Each row is a point on a landscape with many peaks, with its height.
From any point a climber takes the steepest step (rise divided by distance) to one of its 2 nearest points. It stops when none of these is higher. Distance is the straight distance between rows; heights are no part of it.
fedo height 67.9: [ -4   8 -38 -56   9   3 -39 -18 -47 -18  22  37  23 -36 -28   7   3  28
   4  -4 -31  -5 -19   7  14  38 -26   7   1 -34  15 -60 -36   1  52  21
 -16  42 -13 -21  12 -14 -20 -47 -26  18  32  24  -2  68]
noku height 53.7: [ 27 -25   8 -24   0  -5  12  -3   9 -66 -17 -10  24  47 -28  12 -37 -26
 -41  -8  31  29  46 -35 -21   6 -25  11 -37   0  22  14  34   9 -44   8
  40 -24  -1  -3 -27  13   8  40  15  13  14 -39 -29  -8]
guf height 32.8: [-24   9 -20  42 -15 -26 -27  62  13   3 -38  -4 -24  29  11  16   4  17
  17  13 -16  12 -35 -20  13  37 -23 -17  -4 -35  10 -51 -23  41  -3   4
  65 -57   7  -5 -10  -5 -30   4  62 -23 -12  50   5  30]
Kiduk height 38.2: [ -4  26 -12 -14  -9  -5  27 -21 -21  56  40 -17 -29  13   0  -1  -5  -7
  55 -14 -20 -26 -27  11   3  36  -1 -26   7 -33 -12  45 -54   1  36 -18
 -16  27 -24  16  27 -15 -24 -44   9   2  12 -21  19   3]
vub height 16.2: [ -1  -7  11   2 -16  21  -8  42 -25  -2 -19  32 -18 -22  12   3  11  54
 -14  26 -42 -11  24  31  34  14  45  33  27   7   8 -10  24 -54 -31  24
   0   3  -7  10  -5  14  47 -35   5  26  35  36  20  12]
Fele height 42.4: [ 30   4  32   7 -10  -5 -10  -2  15 -28 -26   9 -26  -2  11  10  15 -30
 -14   9  -6 -28  36 -18  -9  -8   3 -14 -51  14  30 -23  12  11  14  -7
  18 -23   2   8 -46 -28  -3   9 -38  12 -42   1 -21   1]
Zudu height 16.3: [ 11 -17 -18 -22  20  20   7  -4   6 -29 -10  20  -4  11  -8  -9  -2 -31
  -2 -15  -3 -15  23 -20 -10 -25 -11  -9  28  29  19 -26   6  13  50   2
   1   7 -18 -21  -8   6 -13  -4 -51  18 -76   1 -43 -11]
vala height 5.5: [  3  11  17 -45   6  20  34 -15 -17   6  -7  -4 -19   5   8 -28 -37   6
 -12 -12   0   3  22  42  46  15  20  28 -12 -14  22  42   9 -35   1 -12
 -53  27  16 -18  15  23  25 -29  -3  52  37 -22 -17  12]
Dob height 39.7: [ -4 -28 -22  48 -16 -35 -14   1  23   9  27  12  -5  -2  42   1  43 -57
 -16  -5  17   4 -13 -15 -25  -9   0  -3 -17  38 -40 -31  33  32 -22  20
  63 -17   9  15  -8  21  19  45  -3  -3 -49  11 -19 -12]
vama height 34.5: [  7 -19  11 -15  20  32   3 -32  -9  -5  -5 -21  -5   3   9  -9  17  26
  31  -1  15   8  14  47   6 -13  17 -35  35 -10 -19  77   8 -21  19  -6
 -44   4  -5  -1  -7   2  -6  22  -3  13 -20   3   0 -50]
venel height 30.8: [ 37 -39  12 -20   4  41  -7 -45  13 -36 -16 -53 -13  19  22  23  15  18
 -14  -4   9 -15  20  32 -24 -18  17 -14  21   9  -7  49  23 -30 -10  -6
 -25 -16 -14   2 -12  12  20  28  -2   0 -42  -3 -11 -36]
lurul height 20.3: [  1 -30  34 -11   3  13  21  10 -20   8 -29  22 -34 -16   9 -25   8  55
  -8  26 -16   1  11  37  29  14  18  10   5 -10  16  -3  36 -38 -21   9
 -29 -10  29 -28 -26  24  31   8  -6  31   6  26 -13  -5]
Rut height 56.1: [-13  39 -35  29 -21  -2 -54  10  -9  17 -57  28   1 -10  -1  20  -2 -12
  -4  11  16  -4 -50 -56  -7  29 -26   9  35  -5  -3 -63   8  32  19  -5
  23  -8 -13 -10   7 -19 -26 -12 -11 -39 -25  34  35  -6]
sogiv height 51.5: [ 16  53  -4   7 -18   0 -17  -3 -39  -1 -36  44  26  -4 -14  -7 -24   9
  -9  30   1   2 -16 -66  -2  22 -26  -8 -15   8  24 -60  -3  22  16 -12
  12 -31 -12 -12  14 -16 -17 -11 -15 -30  14  13  34   4]
fanu height 12.8: [ 15 -17 -14 -28   2  25   7  24   8  -7  -7 -15  -5 -12  -1  -8  17 -20
  11 -30 -26 -24  63  26  34 -28  19  13  14  31  15  14  -3  -8  45 -12
  -8  18 -29   1 -22  -1   0 -38 -55  37 -51  -7 -31   1]
Lof height 64.6: [-21 -12  -5  20 -19  -1 -34  13  21  48 -12 -19  -9 -42  37  -8  31 -13
  -6  16  42   2  16  29  24 -10  44  40  69  18 -41  36  40 -18 -35  13
 -12  15  18  42   1  20  34  20 -21 -21   9  24  24 -22]
masis height 55.4: [  4 -10 -23   5  25   9  -9   6 -37  36   6  36  -8  -3 -11  -9   8  57
  15   6 -29  16 -34  19   1  12 -24 -15  -7 -18   5 -18 -35 -15  -4  15
 -19  -4   3 -36  -9  -8 -18  -9  22  15  25  17   8  13]
vos height 43.4: [ 26  42   8 -13  -9 -23  40 -35   1  33  78  -6  -3  25 -40  18   5 -14
  42  -8  -6 -18 -18  -6 -24  -1  -8 -21 -23 -22 -22  31 -47  17  47 -12
   4  16 -28  36  10 -16  -8 -36   3   7  21 -43 -12   0]
ver height 49.9: [  8  -8 -39  17  41   4 -26 -20 -26  -6  -1  48   7  29 -10   0  -4  36
   0 -16 -13  15 -46 -17 -20  12 -28 -21  -2  -1   6 -44 -19  10   1  25
  22 -25 -20 -40  -9   2  -3  23  40   9 -16  10 -10  23]
rimo height 41.1: [ 22  33   7   5  -1   6  11 -45  -7 -27  16  -6  13  44 -34 -12 -33  -5
 -10  -1  12   3 -12 -43 -16 -27 -14 -29  -5   0  -4   8 -34   9  15  -5
   4 -21  -8 -30  12  13   1  15  14   7  -7 -19  -7   9]
lato height 61.1: [-11   9 -17  16  -4   7 -66 -13  -8  37 -33  31  27  -1  11   3  11 -21
 -23  -2   8  11  -6 -52   4 -16 -14   7  19  16 -18 -22 -22  17   6  31
   9  33 -14 -10  -1 -18 -11 -15   2 -12  -7  18  33  14]
zera height 37.2: [-11 -11  -4 -38 -11  12  27  18 -21  15 -10   1  25 -41   6 -18  26  14
 -23   0   0  -7  43  -3  16 -12   6  11  -2  18 -16  16  10  -5  13   6
 -32  34 -10  -9   9   2 -18   6 -50  -4  14  -5  -1 -18]
tuvur height 64.0: [ -6 -37  22  36 -21  -7 -29  36  19  -3 -11  20 -31  -3  35  14 -30 -11
 -27  15   3  22 -27 -25 -12  31 -14  17  27  11  26 -34  28 -28 -49  15
  16 -37  22 -14   9  -9  29  13  52 -39 -20  35  18 -34]
rez height 67.6: [-15  43 -31  -8 -33 -19 -29  12 -21  10 -35 -13   1  -8 -34 -18   2   6
  27   0  -4  -1 -58 -33   5  24 -17 -30  -1 -65 -17 -32 -38  24  37  -8
  25   1   5 -20  -3 -27 -71   7 -18 -24  24  34  17  47]
Vegef height 55.2: [-34  43 -21 -20 -10 -15  11 -31  -7  18  62   5  35 -23 -38 -30 -11 -32
  43  -7  -6   0 -22   8 -12  -4 -17 -39 -29 -53  -5  -6 -41 -11  42  20
 -14  24   9  -8  12 -20 -41 -31 -31  36  27 -19   8  35]
damu height 42.3: [-30 -12  -8  20  24 -13  24  16  -6   4  -1  -6  14  -5  18 -26  14  13
  -5 -14 -10   8  -9  -5  13 -32   8   0   5  11 -26  11  11  16   7  -6
  11  10   7 -16   0  23 -14  20   0  10   6   6  -6 -18]
tidi height 33.0: [ 36 -42  11   6  12  24  35 -13   7 -38   2  -2 -44  19  16  26   5  -1
  -5  -1 -29 -31  15   7 -38  24   0 -17 -27  15  14 -17  33  -5 -19  -6
   0 -17 -31  15 -12  13  43  10   6  -7 -66   3 -29 -19]
nido height 49.2: [  9  20   7  38 -16 -10  -6   2  35 -29  15 -15  26   9 -27  46 -23 -49
 -18  18  27  -3  -1 -36 -51 -30  -6  27  15  30  15 -40  10  33  11 -18
  12 -29   3   4  13 -16  -5   0 -15 -30 -29 -30  -1 -25]
Ked height 47.7: [-12 -18  11 -16   3  -3  42  33  -7  19  -1  -4 -37 -27   7 -20  18  15
  33   8 -52  -2  10  52  13   0  32 -19  11  -2  -9  40  18  -4 -11 -14
 -24   7  17  30  -2  12  14  -1 -24  -5  48 -16  -3  16]
keku height 64.8: [ -8   8   9  -7  -6 -24  25   1   8  19   3 -27  -1 -38  32 -18  13   0
 -18 -20 -15 -39  10  16  20   4  31  40  15  47  11   2  -3  -6   6 -30
 -15  17  -5  65  25  16  19  28 -12 -21  27 -11 -25  12]
migo height 29.7: [-39  18 -48   4 -13  26  -3 -24 -43  34  -2  14  44 -36 -41 -55  -2  50
  15  13  50  18  -4 -13  27  34 -30 -10  14  -4 -29 -21 -31 -15  23  19
 -58  24  -8 -49  42 -10 -43   2   8   2  -6  10  26   2]
fof height 57.9: [ 17 -38  21  19 -24 -17 -17  38  27  -7  11  18 -36 -22  24  20  -1 -40
 -30  14 -28 -12   9  -2 -16   6  21  25   4  28  28 -53  28 -19 -35   1
  18 -19  15  12   6 -10  40   2   7 -32 -30  27 -18 -35]
vik height 77.4: [ -3 -17   6  42  12 -29  24  12  19  -4   0  -4   8  11  42  10  17  22
 -25  -5  24  27 -41 -52  10  14 -18   6 -16  -4 -17 -20  72  -6 -22  -8
  49 -22  16 -16   1  18   7  36  34 -30 -27  23  13 -48]
sok height 19.6: [  28  -48  -33  -25   16   19   10   12   38  -29   11   14    3    0
   -6   10    6  -33  -11  -37   18  -12   35  -19  -13  -20  -11   19
   -6   28   31  -56   39  -13    1    4   28  -15  -17  -30  -30    5
    1    7  -38   -5 -112   -6  -41    1]
pake height 60.5: [-28  17 -19 -29  -9  -4 -20 -32 -32   7  27  14  50 -41 -48 -35 -10 -19
  28  20   9   6  15   1   2   4 -25 -25  -9 -36  19 -34 -27  -1  25  28
 -38  14  22 -16   9 -27 -30 -33 -71  -6  32 -10  23  56]
Sifol height 40.3: [ 14  11  -4 -12  -4 -11  16 -13   9 -20  12 -33  38  25 -18 -21 -21  10
  -4   0  62  45  -6 -21   0 -27 -11  -5 -19 -17 -19  45  32  32  22 -27
  29 -26  23  -4 -10   1 -42  43  15  25  26 -26   8 -50]
Fosef height 22.0: [ 10   1  35  22   7  -8  16 -12 -26  17  -7  19   6  41 -39  20 -52  21
  32 -25 -33  24 -39   7  -4  21  -9 -45 -48 -24  20  27 -14  -8   0   9
  32 -37   6 -18 -48 -23  13  -4  33  10  31 -19  32  26]
Zov height 36.5: [ 42  12  28 -15   2   6  28 -12   1  -1  28  -1  -1   3 -12  11 -32  13
 -30  11  -4   4   2 -10  -1 -13 -19  17 -14   2   9 -19 -36   0 -10  -4
 -30   2  -4 -22  21  16  27  -4  15  -4  15 -12 -17   7]
Tad height 30.5: [-14  15  -3   3   8   7  -6 -44 -11  34   1 -25   9  14  20 -44  21   2
  24 -12   4   1  -5  17  16 -17  12 -49 -11  -6 -27  64 -31 -19  32  13
 -16  16  -7   1  14 -10 -26   7  25  35 -10   6   6 -14]
gegu height 72.0: [-17 -32  16 -15   7  18 -48  -3  14  13 -31  22   7 -28  -4   8   4   0
 -13   8  31  -4  35  12  10 -38  13  17  20  -2  18 -10   2  -1  -9  32
 -21   5  30 -25 -58 -13  18 -13 -34   2 -21  13  16  29]
gurav height 46.9: [ 24  43  12   1 -12 -16   9  -4 -24  -6 -14  43   5   4   1 -13   6  -9
 -17  16  10 -11   5 -55   1  -4 -10 -12 -49  17   9 -34  -1  19  32  -9
  28 -11  -8   4 -11  -8 -18  10 -26  13 -11   7 -15 -10]
gaso height 55.3: [ -3  -6  15  13  21 -21  46   7   6  -5  10  -8 -17  23   9 -18  31 -14
  29 -20 -30   8  18  56  14 -16  28 -26 -30  10 -13  51  22  11 -18  -9
  13 -10  14  25 -15  32  28  10   0  32  26 -33 -32  23]
kofa height 30.9: [-16  28  21  -8   7  10 -14  -6   9  -1  15  -7  12   6 -34   5 -44   7
  21  13 -15  11  -7  35  -5  -7  -6 -21 -14 -17  17  20 -47 -32   0   4
 -37   9  22   3   1 -36   6 -46  -7  -5  47 -22  56  51]
sepid height 9.0: [  4  -6  10 -30  -5  34  21   4 -29   5 -14  12 -26  -6   7  -9  -9   4
  13 -19 -39 -27  48  37  40   6  41   8   2   6  17  50   2 -20  27 -15
 -27  14 -10  -9 -24   5  32 -57 -34  37   5 -17  -7   8]
mil height 23.9: [ 18 -44  -3 -10  14  16   2  20  37 -22  13  11  -6  -4  23  12  34 -37
 -23 -17  34 -10  38  19  26   0  31  41 -16  18  13 -44  69 -35 -51   0
  13   1  10 -12 -15  16  41  14 -21 -17 -96  16 -23 -23]
Lub height 27.9: [-10  40  12 -27 -14 -19  20 -26  -3  23  40  -6 -17   9 -29  37 -47 -34
  25 -12 -40  -7 -11  27  -4  12  -8 -37 -32 -28  11  36 -56 -58  15   4
 -25  13  18 -13  12  -7  20 -81   5   5  45 -31  35  36]
fiza height 64.1: [-20  -3  11  27  21   0  -1  14  20 -14  -7 -42 -13   8  33  -5 -14   3
  -9  -2  37  -9 -14 -16  17   7   4  32  52  13   1  19  17   3 -23 -40
  -7   4   5  21  30  17  -4  23  33 -28 -14  13  11 -49]
lazol height 70.6: [ -1 -15 -16  43  -2   2 -15 -10  35   0 -13  -2 -24  13  39  25  -2  -4
 -24   5  50  21 -42 -53 -41  23 -39  -2   8  -5   0 -22  46 -13 -25   5
  12 -28  -1 -15  17  -8   5  31  37 -53 -58  12  16 -33]
tusil height 59.2: [-22 -13   0  14 -17  15 -26   4  10  44  -9  -8 -33 -45   0   0  18  45
   4  45  42 -15   8  20 -16   3  16  29  61   7 -18   8   3 -16  -8  24
 -43  11   5  16 -18 -20   1  19 -23  -3  -3  32  12 -16]
Dufi height 59.1: [ 17  -3  13  34  17   7  29   4  28 -32  15 -46   1  13  20  26 -12 -10
 -15 -21  -1 -13 -21   1 -19 -12  21  27  12  31   6  -4  50 -16 -15 -38
   9 -12 -15  28  26   6  18  10  13 -32 -29   0 -12 -69]
Pena height 63.2: [ 29  -9 -15 -15  29  30  20  27  -1  14  18  34  14   1 -12  26   1  16
  13  -7 -51  10  21  31 -20 -10   7  27  -2   2   8 -17  15  -5  -8   5
 -32  32 -33  13   7 -13  16 -66  -7  -2  41 -22   5  -1]
Tate height 62.0: [ -2 -16  -5  42   8 -14  23  27  -5  -3  10 -14 -40  19  10  23  15  10
  29 -12 -70 -12 -37  56 -22  11  16 -19   3   5 -12  -7 -23  34 -35   0
  35 -20 -13  23   8  20  39 -20  47   4  12  17 -23  18]
Kop height 61.9: [-15  27   3  12 -18 -36 -11   6   2  26   0 -20  -4 -10 -11   3  16   6
   9  16  -2 -16 -44  -8 -15 -11  -6  -9 -14 -22 -19 -22 -58  36  23   0
  19   8  12  14   6 -24 -39   8  -2  -5  20  18  -7  36]
pafev height 70.7: [ 11   0 -19   7  23  -6  13  40   3   5  41  39  -3  13  19  36  10   0
   8 -20 -72   1 -12  24 -10   8   9  24 -11  11  -4 -17 -15  23  -3   9
  25  24 -32  26  15   2  25 -53  26  18  29  -4 -13  13]
Bok height 26.8: [ -5  12  37  17   0 -17  -5  32  -6 -14 -17  33   2  19  -4  13 -33   2
   5   4 -31  11 -20 -20 -11  12 -14 -17 -26  -2  32 -20 -31  23 -13  13
  36 -28   5   5 -12 -22   4  -7  47  -3  29  10   4  28]
giri height 42.2: [-30 -17 -15  67  -1   6 -35  21  13 -12 -25 -29 -32  -5  27  -8  26   5
  21   6  -6 -18 -36  30 -17  -1  11   2  42  10 -18 -12  12  11 -13  -3
  13 -13  12  19 -11 -11   0  -4  -5   1 -34  45   8 -11]
zis height 48.9: [  5 -29 -27 -17 -11 -14  -2 -31  26 -61 -21 -42   7  27   8  31 -21 -48
 -59  -3  53  17  19 -49 -43   4 -20  11 -10  -2 -11  15  54  17 -42   3
  44 -21   8  -2   6  24   3  56   9  -6 -17 -27 -33 -34]
vidu height 36.1: [ -7  32 -12  13   6   2  20 -16 -15  20   0 -28  36  23 -25 -44 -34  35
  21  -6  44  34 -21 -28  27   1 -19 -28 -22 -37  -9  21   0   3  26 -25
   4 -36  16 -39  -5  -2 -51  32  29   8   6 -11  30 -19]
dit height 38.5: [-39  11   0  29 -16   2 -33  37   7 -18 -45 -40 -27 -26  -5   1   0  11
  25  18 -17 -23 -25  36 -10   4  29  11  27 -14  -1   1  -7  20  13 -22
  -4   4  25  27 -19 -40 -29  -8 -24   1  15  29  23  13]
Gesir height 71.4: [ 29  -8  15 -26  14  -8  15   1  35 -19 -15 -51 -11 -13  14   6  12 -14
 -20 -27 -12  -8  28  45  37 -26  39  21  42  24  13  37  27 -25 -18 -37
 -13  -3  14  46   7  34  39  27  -9 -15  19 -18 -48  -5]
Sog height 69.8: [ -8 -12  16   1 -28 -13 -46 -10  16  32 -38 -38 -18 -35  22  29   2 -37
 -44  18  44  11  12   1   4 -10   7  37  52   3 -12  42  21   0 -26  -8
 -23   1  34  10  -7  30  22  21  -6 -35   1   2  24 -45]
Vazu height 56.4: [  6   3 -11 -39  -3  12   5   1   5  10  49  20  22 -13 -18   4 -16   6
   6   3 -39   7  25  -7 -23   7 -30  25  -9   4   2 -26 -27  -2  24   9
 -38  39 -20   6  18 -25  -8 -56 -34  -8  36 -40  13  39]
zaro height 74.2: [ 12  25 -22 -45  -4 -21 -22  -9 -34 -26  -8  23  19 -15 -40 -10   9 -13
  18 -16 -28   1 -42 -26   0  14 -13 -26  -8 -55  -2 -38 -24  14  56   8
  19  37 -13 -17 -10 -11 -40 -16 -43   0  42  38 -21  56]
gal height 12.4: [ -4   4   1  16 -10   6 -29  38 -11  20 -11  26  14 -22  38  12   9  32
 -38  18 -15   1  -8   2  26  14  12  44   3  14   2 -24 -10 -32 -33  28
   3   8  -4   1  24  -5  12  -8  39   0  33  22  32   0]
mimo height 32.6: [  0  16   7 -18  -7  -7  17 -17 -21  25  19  -5 -35  24  -3  -4 -27 -36
  46  -2 -26  -7  -7  42  -4  14   7 -48 -17 -39  35  72 -30 -43  -7  -8
 -21  -3  11   7  12  -4 -10 -41  23  25  33 -25  30  -5]
dazil height 49.1: [  8  24   2 -33  10 -14  36 -25  -2  15  57  14  35  -4 -43 -12  12  -5
  22  -8  16  14  20 -20   0 -30 -10 -27 -30 -16 -22  24 -20   8  46   4
  -8  25 -17  -7  -5  -8 -25  -3 -22  20  13 -37 -15  -4]
mabov height 54.1: [  6 -11  21  23  10  -3  -4  25  28 -22  19  -9  -5   3   0  32  -7 -26
 -12 -16 -25 -30  -4   4 -17 -27  23  33  17  31  12 -37  -6   2 -10  -8
  12   5 -18  23   6 -11  16  -3  -7 -21 -27   0 -25 -15]
sitol height 33.1: [-17 -14  10 -37 -34   5  13  -9  -5  -3  13 -43   6 -44 -13   2 -11  15
 -14  10   8 -35  25  13   4 -18  13  18  44  31   0  12 -18  -3  38 -24
 -48   8   7  -1  20   4 -17  18 -57 -12  -1 -27  -6   3]
Vope height 63.5: [ 23  17 -16 -26  28 -15  31 -27  24  -3  10 -42   3  22  13   1  34 -21
   8 -39 -17  19  39  59  18 -29  33   4   0  14 -14  81  11 -15   3 -23
  -3  17  -1  47  21  33  20   3   7  22  44 -44 -53  14]
didaf height 65.9: [-26  -7  13 -38  27   4 -20 -29   1   7  13  23  21 -15 -32 -20   3  -3
  23  16  36  -1  35   2  12 -24 -11 -22  17 -26  11  -2 -34   0  20  23
 -53  30  19 -30 -15  -6 -10 -18 -40   2 -15  -4  -1  42]
kosiz height 45.4: [ 16  49 -30   7  11  -2 -14 -49  -5  -4  19  50  25  36 -48 -28 -29  20
   7  -4  16  19 -53 -54  -2  -4 -23 -34   1   1  -8 -46 -25  23  22  11
  26 -30 -21 -41   6   4  10  21  30   5   4  -7  -4  40]
zagi height 37.6: [ 38 -29  28  -3  12  38  -4  -9   1 -23  -8  26 -41  16   1   3  -8  -6
  16  -3 -42 -28  21  25 -16  18  12 -24 -30  -5  29  -6   2   9  -4   4
  -8  -7 -17  11 -41 -24  28 -17  -5  24 -32   2  -9  15]
Feg height 37.9: [ -3 -26 -11  46   1 -18 -34  31  13  -5  -2   9 -16  -5  34  15  29  14
   6   4 -27   3 -52  -2  -7  11  -8 -13   0  -8 -18 -47   5  26  -8  15
  48 -23  10  -4 -18 -10  -2  23  18  -6 -23  39  12   6]
Vol height 33.5: [-26  16 -17  14  -5  11   7   9 -33  26   1 -12 -42   0 -16 -29   2  44
  40  18   7 -33 -24   5   7  40 -11  -2  31 -17  -7   3 -48  -3  16 -22
 -27  13 -15  13  25  -8 -39 -16   7  -1 -13  20  10  -2]
Zuno height 40.8: [-13   6   4 -54 -13   6  48   2 -20  35  13  -5   8 -35   1 -13  24  19
   7 -14 -37  -2  32  33  10  -3  18 -19 -33 -15 -23  51   7 -31  10   6
 -31  25  -7   4  10  -5 -16 -15 -38  -2  56 -40   3   6]
Raduz height 75.7: [ -1 -44   7  -3  -8  20 -49 -18  34  -4 -31   9 -21 -11  -1  33  -5 -44
 -29  19  43 -10  34   2 -44 -19  -2  19  14  -3  29 -19  26  11 -29  20
 -17 -21  25 -24 -45   1  24   1 -17 -20 -66  -7  10   7]
Baru height 28.2: [-36  18  23  44 -20 -14 -28  35  19   0 -48 -12 -17   9 -12  27 -31 -16
   3  22  13  11 -24  -7 -26   9 -22 -17   6  -3  19  -7 -41  32 -29   3
  17 -46  24  -2  -3 -27  -8   0  52 -40   1  21  17  23]
mes height 43.6: [ 17  13  26 -24  21  -5   1 -47  21 -22  33 -15  29  27 -13  21  34 -12
  25 -12  21  -3  46  11   4 -33  13 -26 -21   1 -11  63 -19  -1  20 -14
 -10  21 -25  19  -3  -3 -24  23  -1  11  -9 -44 -12 -11]
Tiba height 34.6: [-24  27  25  -7 -24  10 -31  20  11  -3 -29 -23   8 -20  -7  16 -23   1
  -8  18 -14 -18  15  32   2 -29  33   9   3  13  10  24 -27 -13   7  -8
 -27   7  21  23  -6 -41  -4 -20 -30   1  44 -16  41  38]
Rozog height 69.4: [ -5  35   8  19  -3  11 -14   6  -4   6 -28 -30  23  18  -1   0 -13  -1
   6  35  51   4   7 -32  -1   4 -19  18  29  -7   5  17 -19  26 -15 -27
 -25  -7   6   2  35   4 -34  -2  28 -36   3  -6  48 -28]
pid height 59.4: [-15   2   3   2 -20 -30  27  29 -14  12   5  10 -13 -60  30   6  38   0
 -29   6  -4 -45   6   2  16  21  25  46 -17  39   5 -45  19   7  -8 -24
   7   8  -1  34  23   9  -4  29 -28 -26  -6   9 -15 -14]
kirad height 38.7: [ 12  -2   2 -33  34   9  11 -50  12 -18   5 -45  26  24  15  -7  29   5
  24 -22  31  23  10  48  28  -5  19 -31  -9 -33 -31  86  20   8 -11 -17
 -10  23 -10  17  16  15 -20  42  27  24  15 -22 -20 -39]
semeb height 32.7: [-13  25  -8 -15   6   3  27 -34 -31  22  -6  -4  52 -17 -17 -61 -11  17
  -2   2  44  33  -2 -35  37  11 -10 -25 -37 -19 -20  12  -3  -3  24   2
 -24  21   5 -47  30   2 -39  23  19  31  17  10   8 -28]
Gunef height 24.1: [-13 -41  16  19  18   6   6 -15   4 -12 -15  12 -41 -15  39 -22  27  30
 -15  14  16  -3   0  12   8   7  -9 -13  10   7  -7 -13  38 -25  -8  17
 -16 -10  20 -28 -17  22  29  27  -2  17 -56  41 -22 -24]
Dule height 31.6: [  6  31  35 -12   6 -28  20  -3   4  -5  32  37  12  33  -6  10 -22   5
 -12  -4 -11  11   9 -12  -4  -2 -14  10 -60  -3  14  -2 -33  -4  -5  15
  20   3  -2   5  -3  -2  25 -21  46  21  40 -23 -19  34]
sida height 75.0: [ 12  -8   9  -8 -20  19 -32   4   6 -12 -26 -11  -5 -16 -10  16 -27 -24
 -22  52  45  13  34 -14 -21  -4  -9  36  51   5  27  12  23   9 -24 -19
 -43  -3  26  -7   6   6  -5  -3 -16 -25   8  -3  37 -45]
fipa height 55.8: [ -9   0  -9  19  14 -23  31   7  -4  20  16 -29 -22  37 -10  -9  24   8
  42  -3 -30 -17 -30  19 -35 -11   4 -36  -4 -26 -20  12 -34  38   0  -5
  36  -8  -7  28   5  13 -21  -9  21   2   2  11 -21   9]
Med height 69.6: [ 11 -24  21  25   4 -17  30  34  16 -10  11  -1  30  35  17   3  -5  12
 -10 -18   7  33 -16 -25  12   1  -1  22 -28   2 -19   5  48  12 -41   5
  67 -18   0  11 -22  22  18  36  48   1  22  -3  12 -27]
tuma height 66.3: [-21 -24 -14   3 -19   7 -62  11 -12  42 -19  41  16 -56  28  14  23 -14
 -37   0   8   3  14  -7  19 -12  14  35  22  14 -15 -23   7   2   3  45
  -5  28   7 -14 -25 -10   9  -3 -35  -1 -12  21  30   0]
dor height 44.5: [  1  -2 -35  11  -7 -17   1 -12  14 -24  -3  17  14  34   0   9   3 -63
 -40 -16  53  11   9 -70 -29 -15  -3  14 -15  34 -23  -9  45  22 -23  13
  66  -1 -14   7  -4  30   7  49  17  -8 -43  -7 -22 -29]
Koze height 30.3: [-51  21 -33  12 -32  19  -4  -6 -25  30   4 -12 -23 -24 -24 -60 -24  54
  15  21  58  -8 -10   7  29  41 -22  14  23   1 -13  14 -54 -31   6  -8
 -47  -1  19 -21  29  -5 -38  16  11  11   0   4  17  15]
birov height 8.7: [ 12   0  14   0   6   2   1  11  17  13 -13 -25   5  19  42  -7 -21  23
 -43 -18  -8  27 -23   7  45  11  -8  32  -4   6 -18  23  -4 -23 -47  15
   7  29   0   9  34  16  27   0  63   8  56  15  -2   1]
vuv height 48.2: [-14 -30  13  42  10  -7  15  29  19 -26  -1 -22 -10  -3  29 -10  32  -9
  14  -2 -26  -1   3  43  -1 -29  26 -18  13  26 -21   2  52   6 -42 -14
   9 -25  21   6  -4  43  35  19 -16  -2   3  -1  -9   2]
lopi height 61.0: [ 15 -28  18   3   0  -6  44  32  -6 -37   4  17  30  50 -20  18 -12 -13
 -14 -22 -24  35  34  -7 -19  12  -9   5 -46   9   4  27  33   9 -57  27
  58 -19 -26  19 -31  15  49   0  50  11  45 -29 -22   5]
remag height 28.5: [ 37 -42  26 -14  27  13  31   0   6 -29   3  22 -21  15  32  -2  25  -4
 -17 -10   2  -7  32  -1  32  15  -2   7 -33  14   9 -13  42 -12 -42   3
  10   9 -14  -6 -18  42  41  25   6  13 -49   7 -39 -12]
rakan height 50.6: [ 24  31 -18 -31  12  22  -8 -22 -23 -13  24  38  38  20 -30  -9 -28 -14
   2  -6 -21   6  16 -52   5  -1 -29   1   9  23  18 -38 -25   8  40   3
 -13  30 -39  -3  26  -2   0 -54 -36  -2   4 -16   5  30]
tovu height 61.6: [-10   1 -47 -15   9   5 -29  33 -45   8  -5  37   9 -19   3  -9  27  47
  23   0 -34   3 -35  -3  16  50 -23  -8   8 -32  -4 -39 -20  17  27  12
  15  26 -25   2   9 -20 -42 -28   6   4  23  41  27  29]
gugo height 44.9: [ 22   0  -1   4  -9 -13   3 -25  28 -35  11 -43  22  14   0  24  -9 -13
 -18   5  33  15  -1 -19 -47 -50  -6   5   8  22  -1  22  24  14  24 -28
   7 -34  14  -5   8   1 -26  32 -10  -6 -14 -33  -9 -50]

Where does a climber stop that starts at each point below?
Fosef: zaro
migo: sida
vub: Raduz
sepid: Raduz
gurav: Raduz
Dob: vik
Bok: zaro
